Points on a hilly landscape, in no order, each with its height.
A climber steps from a point to whichever of its 2 nearest points has the largest rise for the distance, and stops where none of them is higher. Distance is the straight distance between rows; heights are no part of it.
k_185 height 51.2: [-15  16 -11  -6  22 -10  21   0 -30   5 -16  -4  -6  11   1   4  24 -25
  10 -29 -38 -10 -11 -18]
k_709 height 51.1: [ 16 -11 -10  29   5   2  -1  -5   4 -23 -16 -20 -13   2 -32 -19   6 -12
   6  12 -18 -10  16  -7]
k_281 height 16.9: [  2   0   1 -13   5  -5  13  -3   3 -18  42   2   3  -4  -5  -9  28  46
   2   2  58   9   0 -12]
k_829 height 4.6: [ 13   8  -3  -6  12 -15 -18  21 -33 -16  -9   5   1  11 -15 -21   8  14
  13 -27  35 -12  16 -34]
k_758 height 19.9: [  5   4 -10   9  -4  33   5  26  -2 -18  -9  16  -4  13 -33  13  -4  25
 -14  16 -24  14 -10   8]
k_764 height 34.5: [  8 -24  -2  25 -30  15   6 -12  24  -5  -3 -17 -17  10  -3  -9 -35 -15
  22  14   7   1  10  -9]
k_887 height 17.1: [ -4   3  14  -5   6  13 -14  31   9  -1  -7  11   8   0  23   8   3  35
 -37  -8 -17  27 -18   2]
k_466 height 44.0: [  0 -22  -4  -5  -2  12 -21 -25  17 -15  13 -20   6  24 -24  23  -7  16
   7  -3  37   1 -25  -1]
k_325 height 37.9: [ 10   0   9   1  -6 -15  16 -34   2 -19  25 -31  -2   5 -14  16   7  25
  10  40  33  -6   2  12]
k_514 height 35.0: [  7  17  -6  14   2   7 -22   4   4 -26  21  -1   6  19 -25  15  -7  31
   8  -8  23  20 -14  -9]
k_505 height 30.5: [ -4 -15   5  15 -23   4  29  -3  16   9   0 -10 -33   2  13   1 -32 -19
  17   3   0 -17  12 -20]
k_757 height 58.5: [ 24  -1 -28  23  13   5   1  12   4 -20   5 -13  -5  19 -42  -6  -9 -27
  25  17 -23  -3  13   6]
k_743 height 61.7: [ -9  -5   4 -14  -5  -4  22 -36  -5  18   0  -6 -10   6  21   0   4 -18
   6  40  -2  -2 -12 -15]
k_229 height 48.5: [  9 -15  -5   2  -3  10  -9 -17  12 -19  -1   6  -6  28 -27  31 -24  -3
   5  11  18   6 -23 -17]
k_100 height 21.5: [ -6  16   2  24   9  -9  14 -14  -7   9 -19   2 -16 -23 -19 -13  16 -20
  10   3 -14  -8  24  22]
k_731 height 60.4: [ 12  26 -11   1  18  -1 -16   2 -31  -8   9  -1  -5 -10 -19   3  22  20
  -6 -10  13   4  12 -18]
k_314 height 29.7: [ 25   6  35 -23  -7  -6 -25   2  29  17 -14   3  20  -4  49   5 -30  -1
   0   3   7   3  -6  18]
k_424 height 71.8: [  3 -17 -14  -5  -5  21  -2  15 -20 -15 -30  -8 -12  26 -35  20  -5 -14
  -1   4 -37  -6 -11  -8]
k_323 height 46.4: [ 20   4   9 -39  -9   3  16  -1 -28  32  12   5  25 -13  46 -19 -22 -25
   6  24 -11  -5 -15  18]
k_586 height 60.8: [ -6  -5  -4  21  -3   0  -3   6 -19 -10  -7 -18  -8   0 -12  -7   0  -1
 -17   1 -28  17  16  12]
k_516 height 67.1: [ -8 -30  -5   0   1  -3 -22   3 -24 -10 -24 -11  -3 -15 -30  -3  -7  -9
  -2 -16 -26 -17  -5  11]
k_825 height 20.8: [ -7 -16  10 -13   9 -23 -10   8  25  -9   8   9  21  16  12  14  12  19
 -19 -23  37  24 -12 -13]
k_875 height 54.8: [  6  47 -19  -4  21  -7   8  -9 -36  -5  18   9  -3 -10 -12  -2  31   8
  13   5   3  -8  11 -14]
k_876 height 45.3: [ -8  59 -25  -2  20   3 -10 -19 -23 -22  20  17 -12 -26  -7  16  28  37
  17   0 -23   4  12  11]
k_625 height 24.8: [  6 -24  21  -8  -9 -10  -5   3  32   2   5  -8  12  13  46   5 -19   8
 -10  -9   8  18  -3  -4]
k_111 height 40.3: [ -5  17 -30  15  25  -7   4 -29   8 -36  12  -7 -18  18  -5  23   3  -6
  19  23 -11  11  16  -4]
k_786 height 62.1: [ 14 -12  -9   2   8   7   8   2 -17 -13 -22   8  -6  37 -36  14   1  -5
  15  11  -6 -13 -10 -22]
k_278 height 71.9: [ 17 -16   8  -8   5  18 -10  30 -16 -10 -18  -5  28  38 -42   5 -28   8
  29 -12 -28   5  -3  -8]
k_391 height 53.7: [  4 -12   7   6 -13  20   4  13   2 -11  -2 -22 -15  12   1 -14   7   1
 -25   4  -9  14  16  -1]
k_582 height 37.1: [  1 -18  40 -14 -29  15 -23  17  11   4 -24   4  -2 -21  26  18 -18  13
   6  21  -5  12   0  35]
k_151 height 61.6: [-26 -33  -6   0   1  -9   4  11 -30  -4 -31   2  -1  -9  -7   5  10 -33
 -20 -25 -27 -12  -1  12]
k_513 height 37.6: [ 12  18  10 -10  -6  -8  -1  14 -21  11  -2   9   3  -6 -16 -19  37  36
 -25   9 -12  -8 -11  -2]
k_89 height 28.3: [-15  15 -19  -5   5   0  -1  -5 -13   1  18  18   3   7  -2   6  -2  -3
 -11 -13  41  -5  -7 -31]
k_180 height 69.7: [ -7 -22  -1  14 -19   8 -16   7 -16 -10  -9 -22 -14   1 -20  -2 -16  30
 -16  28 -19  12   5  18]
k_796 height 22.7: [  2  -3 -20  -1 -29  29  11  16 -13 -18  -5  10 -18   2 -24  26  -7   0
 -20  29 -24   8  -2  13]
k_640 height 49.8: [  0 -12 -26  24  -4  14  11   8  -5 -24 -19   9 -21  11 -33  -1 -25 -18
  19  17 -34   1  10   3]
k_541 height 19.8: [ -7  14 -10  20  28 -15   7  -7 -10 -23 -17  10 -17 -11 -19  -2  16 -20
  26   8 -37  10  19   8]
k_583 height 27.3: [ 20  20  14  16  -9   1  20  -9  11  13   8  -3   0   4   1 -11   8  -3
 -10  17  16  13  10  -4]
k_958 height 36.1: [ -1   4 -22   1   9 -13 -19 -35  -6  -8   0 -18  -4  -1 -22   7  11  -5
  10  -1  11 -12   9 -10]
k_303 height 19.3: [ 20  20  -2   0  25  -7   6  11 -26  -2  -9  -2  10  11 -21 -16  18 -21
  15 -23  -1  -4  26 -27]
k_551 height 40.2: [  1   1  33  -3 -22  26 -39  10  24  -3 -23   5  14 -18   2   9 -16  16
   6  10  -1   5 -12  46]
k_345 height 49.4: [ 13  14  13  23 -13  -6 -16  -7  24   2   1   7  -4  -4 -16  -1  -7  30
   7  19  33  -5  -4  -4]
k_99 height 41.7: [-15  49  -8   0  15  -1  -4 -28  -6  -6   6   6  -7 -20   7   1  31  10
  14  16 -10   1  22  16]
k_369 height 40.4: [ -7 -18  -1 -13 -12  -6  16   9   5  35 -12 -12  11  -7  31  -1 -23 -16
 -26   0 -12  -7  13  10]
k_357 height 69.2: [-13  -8  -1 -11 -12   5   6 -28  -3  17 -15  -9 -18  -9  10  18   4 -26
  -7  21 -17  -6  -4  16]
k_577 height 43.6: [  4 -20  13 -14 -23   8  25  21  16  19 -20  -2  14  -8  18  -3  -6 -23
 -13  -2  -3  -7   4  30]
k_254 height 49.5: [ 13  54 -31 -12  21  15  -7  -9 -41 -14   7  10  -8 -20 -17   6  42  18
  13   2 -21  -2  31   4]
k_682 height 37.4: [ 17 -22  -4 -23   3 -10  24   4  20  38  -3  -6  26  10  43  -5 -22 -14
 -20 -10  13  -5 -11   1]
k_528 height 44.1: [-16  14  -7  11   2   6  23  10 -19  13  -6  23  -3 -17  -5 -10  23 -22
 -19  -5  -9  -9  -8   5]
k_986 height 27.4: [  3  -6  -2  18  -1  20 -40  18  11  -6  13   2   6  -3 -21 -11 -24  -6
 -12 -34  -2  18  -7  -1]
k_204 height 35.8: [ 16  27  13  11  11   8 -18  13  19 -16   8   9   8   0   4  12  31  35
  -1 -15  21  17 -18 -19]
k_619 height 40.7: [  7  -9   0  -9   0   8 -42 -13  30 -11   3  -2   9  10 -16  16  14  19
   9 -22  44  -4 -24  -8]
k_322 height 7.1: [ 18 -13 -14  13   5   5 -42  -8  -7 -15  17 -11   9   5 -46 -22  -5  21
   6  -8   4   6  21   0]
k_203 height 44.3: [-11  18 -17   8  35   2  17 -21 -11 -20  22   6 -10  20   4  24  18 -18
  28  13 -28  19   3 -17]
k_484 height 42.6: [  0  -9  -1   1 -26   3  25  -8   3   7   1   6 -16   6  20  -3 -20   9
  -6  29   6  11  10 -13]
k_824 height 52.6: [-12 -38   0 -13 -44   1  38  33 -12  15 -11   5  13 -23  40   7 -30 -26
  15  -9  -2 -28   5  39]
k_343 height 17.3: [  5  -9   5  14   3  15  16  44 -30 -26 -15  20  -2  18 -24   9 -19   3
   0  15 -28   8  -6   0]
k_305 height 47.9: [-19  24  -8  -1  26   3   5 -22 -16  -4  -4  12 -10  16   7  10  24 -31
  16  -9 -35   8 -10 -12]
k_952 height 25.6: [-17  -8 -23 -22  21 -42  28 -32  14  28  10 -12  22 -15  41  -4 -11 -31
  18 -20  -2 -17  -3   0]
k_328 height 14.8: [ 12  19 -19  -6  14   0  12  -2 -15 -29  37  -6   3   2 -24  12  19  26
   7   8  40   1   3 -13]
k_395 height 41.8: [ 17 -20  17  -3 -12  -4 -12 -17  12  11 -12 -26  -3   2 -11  -6   6  -2
   1  19  17  -7  -1   6]
k_667 height 22.6: [  5 -29   1  -4   6 -19   0  13  27   2   2  -2  10  11  18  -6  -3   1
 -13 -26  17   6  -7 -24]
k_627 height 25.4: [ -3  -4  -3  16  17 -10   0   7 -16 -17 -22   1  -4 -12 -18 -24  31 -21
  14 -30 -28 -11  27   4]
k_979 height 48.9: [ 17  34  16   9 -10   8 -31   3  17  -7   3  11  -8 -21 -21  16  -6  34
   7   0  35 -12 -11  13]
k_64 height 20.0: [ -1   6   4  -1  -4 -28  18   8  16  33  -1  25   3  -9  12 -23  -6  -4
  -9 -28  13 -29 -22  -1]
k_192 height 26.0: [  8   2   0 -15 -28  24   3   2  -4   1  -1   1  -6  -8   0  26 -19  11
 -18  30  -6  10  -9  17]
k_409 height 33.8: [-18  11  -5  16  -9  14  23 -14   7 -13  -9  -4 -22  -4  14   7   7 -36
   8  17 -25  19  19  13]
k_962 height 49.3: [ -2  -6   3  17   8 -19  13 -14   0 -18   4  11 -10   9 -12 -18  -3   0
  19  20  23 -17  -2 -30]
k_251 height 35.9: [ -4 -14 -13  17   4   2  12 -23  10 -23  12 -22 -24  17   5   7  -1 -14
  21  27  -4   8  25 -18]
k_205 height 30.4: [-11   0   1 -11  15 -20  -6  -5 -11   7  10  32  11  11  -3  -7  15  10
   5 -23  38 -12 -19 -35]
k_334 height 43.8: [ -9  -8  -7  22  -4  16  20   3  -2 -10 -11  14 -24   9 -18   2 -18 -21
   2   2 -13 -13  -2  -9]
k_193 height 28.8: [  3   6  12  -9 -15  14  -5 -12 -17  19  -9  -4  -3 -13  14  12 -30  -5
  -7  37  13   1  -6  15]
k_387 height 56.3: [ 23  -3  18   9   0  11   2  37   4  -9 -16  10   8  29  -7  -7   1   2
  10 -19 -18  19  -2 -23]
k_470 height 33.7: [-10 -19   6  -4 -26  10   9  23  20  11 -14  19 -25  -1  34   4 -27  -6
   3 -20 -15   1 -16 -12]
k_426 height 63.2: [  1  24 -13 -11 -10  -1 -18 -14 -15   9 -12   8 -10  -8 -19   8   7  13
  -5  -5  20 -30 -14 -11]
k_768 height 37.2: [-15  -8   4  -6 -23  15  26  11  -7  24   2  14 -18  -5  26  -5  -4 -11
 -13  27 -23   5  12 -10]
k_438 height 29.6: [-15 -26  29   4 -25   7   4  30   4  13 -17  19  -1 -22  31  -4 -39  -1
  -4   5   1   1   8  24]
k_548 height 31.9: [ 18  -8  15 -26   1  -9  -3  16  31  21  -8  19  29 -15  60  20 -49 -17
  16  -1  -4  -6 -11  13]
k_76 height 39.1: [ 15  27  -3  13   1  16  -4   7  14 -19  26 -14   2   8 -28  12 -10  22
 -19   2  18  11   7   8]
k_724 height 15.0: [  5  -1   5  15  -5   1  33  26 -24 -11 -12  20 -13   3  -6 -12   8   0
  -3  18 -27  14   3  -9]
k_224 height 32.7: [  6  30  -8  13  -1  12   1  10 -24 -13  34 -29  -6 -19 -23  -3  15  11
 -23  12   4  18  29  14]
k_255 height 50.6: [ -1  19  20 -30 -12   1  17 -29 -21  24  25  -8  15 -11  37  -5  -4 -25
  -4  38 -14   2  -8  10]
k_270 height 41.5: [  2  -8   2  -1   8 -17  20 -27   1  -6  16 -13 -14   0  -6   1  27   6
  10  24  50  -2   3  -5]
k_968 height 29.8: [-13  -8  -6  -1  -3  23 -30  25  23   4  -7   2  18  11  -5   6 -15  -7
 -15 -50  -4   9 -17   3]
k_789 height 24.9: [-14 -13  10  25  -3  19 -28  27  11  -5 -10  30  -2  -1 -26  -5 -35   3
   3 -34 -11   1  -9   6]
k_993 height 14.6: [ -4 -15   0  14  11  -3  26   7 -18   0  -6  10 -23   4  13 -13  23  -8
  12  17 -44   1   5 -22]
k_588 height 61.9: [-16 -24 -13 -12 -21   8  29  -9   4  13 -20 -12 -19 -13  23  14  -9 -39
  15   0 -15 -20  -5  19]
k_407 height 31.0: [ 16  -6   5   2  -8  -1 -21  -6  11 -26  16 -25  -5   2 -27   6  -8  51
 -12  21  -6   2 -12   3]
k_114 height 34.7: [ -3  -9  -5 -29   5  -7   8  15  30  25  -3  -1  23  -6  45   2 -46  -3
  -7 -19   0 -12 -24   8]
k_828 height 22.8: [ -3  -3  27  -6  -2 -10   6  -6  -1   9  37 -13   8   1  28  -7   4  28
 -22  11  29  24 -10 -13]
k_972 height 24.3: [-11   1 -26  -6  16 -38   7 -18  21  18  -2 -24  15  -8  29 -13   0 -31
   3 -31  13 -25  16   3]
k_832 height 34.9: [-16 -37  13   4  18  -1 -21   1  28 -20   8  14   3  14  12  26 -11   9
  17 -18  33  10 -29 -22]
k_615 height 45.1: [-13 -21  -3  -1  16 -28   2 -36  -6 -13  16   2  -9   2 -15   0  21   4
  18  30  17  -4  -3 -21]
k_240 height 18.0: [-19   3  -8  10  14   5   5 -20 -11 -16 -20  14 -17 -11  -2   8   7   0
  -2  20 -47   8  12  12]
k_165 height 46.0: [-16  -1 -11  -7  41 -24   0 -33 -32 -21  25   2 -11  -1 -16  12  30  11
  22  12   8   4   4 -23]
k_620 height 54.6: [ 23   8   8  17  14 -22  -4 -12   3 -14   4  21  -5   9 -17  -6   7  34
  12   8  32  -8  -9 -23]
k_442 height 10.8: [ -5  13 -22   4   2   7  -6 -35  11 -13  25 -37  -3  -1 -20  15  20 -10
  13   0  29  16  27  12]
k_662 height 16.2: [-20  -7   4  -5  10   8  19 -11 -24  -4  -8  14 -24  -5  16  -3  18   4
  12  40 -60   0   1  -4]
k_873 height 9.3: [ 11  10 -22   5  -5  13 -33 -24   6  -8  20 -46   2  -8 -36   1  12   6
   5   6  14  -4  32  24]
k_944 height 45.6: [ 23 -22  -9  15  -8   4  -9 -12  22  -3  -7 -19   1  15 -32 -17   0  12
   5  29  -2 -13   3   5]
k_443 height 55.6: [-15 -12 -15  -8   9  11  10  10 -18  11 -18 -13  -9  13  10  10  15 -32
 -14 -13 -44  -3  -5 -17]
k_737 height 55.2: [ 13  31 -11  -4  -6  17 -27   5 -12 -10   3   8  -6 -13 -26   9   0  45
  -1   1  27 -25  -6   0]
k_720 height 43.7: [ 16  -6   2 -26  12 -29  20  -7 -21  31   6   2  31 -20  46 -28 -33 -40
  13   6 -12 -10 -11  25]
k_905 height 8.2: [  4 -20 -15   6 -12   9 -39 -23  -3   3  11 -34   6  -3 -35 -14  -8   2
   3   4   8   6  15  17]
k_492 height 74.3: [ 11 -14 -14   6   2  -7 -23  18 -25 -10 -19   0  -3  -2 -62  -2   5  -1
   1   2 -17 -14   1  22]
k_66 height 34.4: [ 21  -6  19  -1 -11   1  -2 -15  16 -11  20 -22   7   6  -4  14 -14  41
   9  29  23   8  -8  10]
k_856 height 38.7: [  6  -3  -2  -7  -1 -19 -17 -39  11   7 -10 -15  -1  -7  -4  -7  -7  -4
   5   1  32 -25   1 -10]
k_571 height 60.3: [-24 -26 -17 -13   9  -2   7   1 -15  21 -19 -11  -9  -8  21  10   6 -31
 -30 -23 -26  -9   2  11]
k_994 height 27.1: [-13 -18  16   6 -21  -3  -8  40  26   9 -19  17  10 -23  43  14 -43  -8
  19 -13  -7 -13 -10  28]
k_133 height 49.7: [ -8 -30   3 -18 -15 -19  50  29 -14  11 -12  14  37 -22  39   5 -25 -22
   3  -8  -1 -38 -10  38]
k_211 height 32.6: [  6   7   2 -28  -2 -12 -14  -1 -12   3   5  15  10   6  -8 -17  32  36
  -2 -11  22 -10 -25 -31]
k_923 height 21.3: [  9   3  -4  14  13  -3   7  24 -12 -12   5   1  15  16 -23 -29  -2 -11
   1 -37   2  15  13 -25]
k_915 height 33.3: [  3 -20  28   3 -38   4 -15  16  15  10 -13  10 -20  -6  36   7 -39  10
  20  17  -2  12   5   5]
k_745 height 71.4: [  3  11  -5  -5  -4  14 -22   8 -10   6 -25  23   0 -11 -36   9   9  13
 -21  -6   7 -11 -30   6]
k_759 height 31.8: [ 25  13   4  18  15  14 -30  15  30 -36  21  10   6  11 -27  20  -5  36
  26   5   4  13 -13  -4]
k_693 height 40.8: [-10   9  10  -5 -10   0  10  12 -10  23  -1   8   2  -9  -1 -19  15   3
 -28   8 -11   1  -7  10]
k_110 height 23.0: [-10  17 -18 -12  14 -30 -11 -13  14  21   3  -5   3 -14  28 -20  30 -21
   8 -28  15 -16  31  -5]
k_995 height 22.9: [ -9  -5   6  14   5  -2 -23  16   6   9 -20  15  -5  -8 -14 -17 -25  -2
   6 -51   1 -23  -7  -1]
k_523 height 49.0: [ -3 -15  10   9 -15   8  33   1  11   2  13  13 -18  22  29   2  -7  -5
  -8   1   0  10  -6 -33]
k_965 height 23.8: [  4  10 -16  10   8   7  -9   5  -3  -9  24 -17   3   9 -20 -19   1 -14
 -11 -21  23   7  24 -21]
k_11 height 47.5: [ -2  23 -10   3  15  -4  27   8 -23  16  -3  29  -5  -3  -5 -14  20 -34
   1 -28 -18 -27 -11 -12]
k_801 height 27.2: [ 19   2  39 -17 -13   1 -13  11  26   6  11 -13  18   8  37  12  -8   4
   5   5  25  23  -7   8]
k_702 height 43.9: [  6  13   9   9 -10  18  -7  18   0   0  -2   0  -2  -1 -12  14   5  14
 -27  -4  17  16  -3  18]
k_852 height 40.0: [  5 -10  -9  26 -10   8   1 -19  19 -15  15 -21 -14  19 -12   5 -21   1
  -2  37   7   7  19   5]
k_544 height 31.2: [  1   1  16  -9 -12   4   3 -16 -10  13  14 -19   9  12  20  12 -21  -5
 -13  19  19  17  -7   9]
k_267 height 32.0: [  0   0   1  -3  11   9 -29   4  -1   6  -7   5   7   7   0  11 -12   8
 -27 -28   6   7 -34   0]
k_209 height 5.8: [ 15   2 -13   3  11  -3 -23  13 -13 -17   2  -5   0   8 -45 -13  -3  26
  20 -20  17  -9  19 -23]
k_154 height 24.5: [  2  10   9  -7  -7  10  25 -15  22  13  16  16   8   9  11 -12  13  -4
  -3   3  31   2 -17  -8]
k_566 height 38.5: [  3  -7   5   8 -19  25   4  11  13  -5 -25  24 -30   9   1   5 -24  -1
   8   3 -17   0 -19  -2]
k_257 height 34.2: [  5   4   6 -30   0  -8  15 -15  -2  34  26  -8  31   3  30   0 -21  -1
 -32   8  20   8 -17  -5]
k_14 height 56.1: [  5 -18   6   6   6   6  20   3   8 -18   9   4 -11  36   4  -4   7   7
  -2   5  11  25  -3 -35]
k_593 height 21.4: [ -4  -4  -2   3  13 -14  -6  14  22   7 -11  18   0 -15  12 -23 -18  16
   0 -43  10 -35 -20  -4]
k_879 height 23.4: [  4   9  -6  12  12  -9  -9  -3   3  -6 -18  -9 -16 -14 -14 -16  46  -6
  13   5 -15 -18  40   5]
k_307 height 28.7: [-14  16   0   0  21 -16   8 -19   6  11  -6   9   4   2  26  -9  35 -20
  14 -35 -26   2  17   1]
k_150 height 32.1: [-19  19 -12 -14  19 -17 -19 -23 -33   9   0   1 -17 -20 -10   3  29   3
  -9  10 -25  -4   0  15]
k_911 height 53.8: [ -8 -37  18   0 -35  12  -9  25  -7   5 -19 -15  13 -10  -1 -12   1   8
 -25   2   0  12  15  47]
k_212 height 38.8: [-12  28  -3   7  10 -11 -21 -22   5  -8  -1 -24  -5 -20   0  -4  21  11
   6   8 -16  11  35  40]
k_20 height 22.3: [  6  20  15  -2 -12  -1  -7   2  30  26   2  12  12   4  11   2   0   4
  -7  -9  39  -1  -7  -1]
k_475 height 54.5: [  8  16 -10  10   7  15 -12   5  10 -10 -16  10   0  28 -36  23 -11   4
  -4   5  -3  -5 -28 -15]
k_234 height 34.8: [  4  -2   3 -22  -1 -29  -2  -1 -13  23   5   7  13  -4   4 -30  34  19
 -19   0   2 -20  -9 -19]
k_93 height 19.0: [ -6  -6  12 -14   1   0   1   5  22 -23  25  -1   3   9  -5  23  26  29
  -3  -6  41  14 -17 -14]
k_266 height 31.5: [-11  17   1 -26  -1 -20  15 -11  -6  33  37   3  34 -14  35 -28   2 -18
 -17  17  13   6  -8  -3]
k_88 height 55.4: [-16  13  17 -13   0   6   3 -41  -2  24  25  -4   8  -2  33   1  20 -11
  18  43 -14   9  -8   3]
k_346 height 42.0: [-13 -17   5  19  -3  -9  40  24   2   8  -5 -14 -13 -17  18 -20   8 -21
 -13 -22 -22   1  18   0]
k_386 height 34.6: [ -5   7  13   4   7  20 -38   6  30   2 -13  18  -1   6  15  17 -11   8
  -1 -14  -3   8 -27  -7]
k_918 height 25.1: [ 11  13  39 -20  -6 -12  -9   9  13  11  16 -11  26  -5  36  -2   4  30
 -17   4  23   6  -7  13]
k_723 height 84.6: [ 14 -18  -5  -2  13  17 -22  16 -20 -16 -23 -15  15  21 -50  10  -7  12
   2   1 -29 -10 -10  10]
k_311 height 30.2: [  0  13  -1  18 -10  16  26 -14   9   1   6  -3  -9  -2   2  -1   9 -34
   1   9  12   7  13   6]
k_363 height 27.0: [-24   8  -2  14  22 -17  10   9 -10   1 -12   4 -16  -6  12 -14  29 -27
   5 -44 -37  -3  22   7]
k_417 height 49.2: [  0 -29  10   5 -16  17 -17  23   7   8 -11 -18   2   6 -10  -7  -3   9
 -19 -15  -6  20  11  15]
k_721 height 26.9: [ -7 -16  -7 -24  15 -26  25 -22  16  29  15  -4  44 -10  36 -20 -28 -18
   9   4  -3 -22 -12  -7]
k_97 height 60.5: [-11 -33   6   2 -31  18 -15  11   5  -3 -23   1  -8 -18 -11  -1 -12  16
 -19  27  -9  -2   2  26]
k_649 height 25.9: [ -3   7 -15   0  17 -18   0  -4  -7  -2  15  -4   0   9  -2  -4  18 -11
 -15 -23  40  16  11 -22]
k_536 height 54.7: [ -1  20 -18   7  16   5 -13   2 -29 -13   0  -7  -5   0 -30   6   4   0
 -19   2 -17   3   4   8]
k_485 height 20.4: [ -2  17  16  -1 -13 -16   6 -11  14  30   6  18  13  -9  22 -23 -13 -13
  12  -8  35 -23 -16   2]
k_957 height 46.9: [ -4 -24   2  13 -14   6  20  26  14   4  -5  -4  -3  13  18 -17 -10 -12
 -28 -17 -14  10  20  -3]
k_79 height 65.2: [ 10   9   3   8   2  18  12  17  -6 -13 -16   1   1  37 -11   0   5   9
 -12   0  -1  16  -4 -23]
k_741 height 29.2: [ 10 -11  17 -30   8 -20  23  -8  -4  26  25   0  46  -5  38 -26 -14 -21
   1  18   3   8  -2  -4]
k_644 height 21.6: [ -4  16  -6 -22  16 -32   4 -33   4  27   9   0  29 -20  40 -12  18 -29
  18 -11  12  -4  30  17]
k_55 height 12.6: [ 14   9 -21  -4  -7   4  -9 -22   8 -15  33 -23  -5   0 -35  19   9  16
   9   7  47   7  11   6]
k_37 height 30.3: [-19  18 -10  -6  22 -19  -4 -14 -20  17  -5  -2  -6 -14  12  -8  34 -13
  -5 -11 -15  -9  10 -11]
k_309 height 37.7: [ -4  -7   9  -6  10   0 -29  -1  27 -22 -15   5   7  25   4  21   1  22
  12 -24  13   5 -20 -21]
k_296 height 56.6: [-23 -22   0  -2 -26  -1  41  13   1  23 -10  -3  -4 -27  40   2 -14 -39
  11  -5 -21 -18   9  32]
k_558 height 47.0: [ 11 -11   6 -22  -8 -18  34  16  -6  28 -13   7  38 -20  29 -13  -5 -30
  -6  -1  -9 -17   4  39]
k_141 height 48.6: [  5  -3  14  21  -7  13   0  37  20 -13 -18  14  -6  29 -19  -8 -17 -13
   3 -40 -13  -4 -12 -22]
k_998 height 37.8: [-26  -6  -6  22  -9   5  39  17  -1  -2  -7   7 -25  -6  11  -8  11 -41
   3   2 -26   0  24  10]
k_585 height 33.9: [-16   6 -14  -4  21 -10 -35 -33 -15   1 -11 -23  -5 -20 -11  15  20   0
   9 -10 -22  -9   9   9]
k_406 height 20.9: [-11  -3  17  -1   1 -15   5  -3   1  16  16  13   1   2  16 -15  -9  22
 -15   2   8  16 -20 -18]
k_163 height 50.0: [  9  34 -26 -12  39 -17   5 -16 -35 -30  25   2   2   7 -23  10  26   8
  32  16   2  -8  12 -23]
k_917 height 39.3: [ 13  38   8   5 -13  19 -18  15  22 -11   3   4   8  -2  -9  14  18  32
 -14 -28   9   8  -2   6]
k_574 height 18.9: [-10  -1  18  -3  18  -6 -16  17  15  18   6  33   9   2  29  -1 -10  22
 -18 -12 -21  11 -25 -15]
k_263 height 33.2: [-12 -26 -10  -5 -31   5  38  24  -2  15  -2  18 -24  -6  27  -3 -20 -22
  -5  -3 -23  -6   1  -8]
k_349 height 36.0: [ -7  19  -6  15   4   3  -7 -18 -21   2  12 -30  -1 -37  -7   4   9   3
 -11   9 -10  22  26  23]
k_573 height 44.2: [  8  20  18   8  -4  25 -33  -1  28 -13  -6  -1   3 -15 -11  17 -16  34
  -1   8   9  10 -14  19]

Where does a climber stop that starts at each point below?
k_209 | k_801
k_240 | k_757
k_303 | k_723
k_994 | k_357
k_485 | k_586
k_251 | k_723

Call two points neighbours if one is among the 2 nearest of the other. Go from one point of each pair to the other, from neighbour to neighbour, staying as high as possible. Name the lowest point that can't be avoided.
k_586, k_357 | k_994
k_79, k_723 | k_387
k_79, k_852 | k_251
k_745, k_586 | k_615
k_757, k_723 | k_263
k_731, k_180 | k_536
k_620, k_745 | k_979
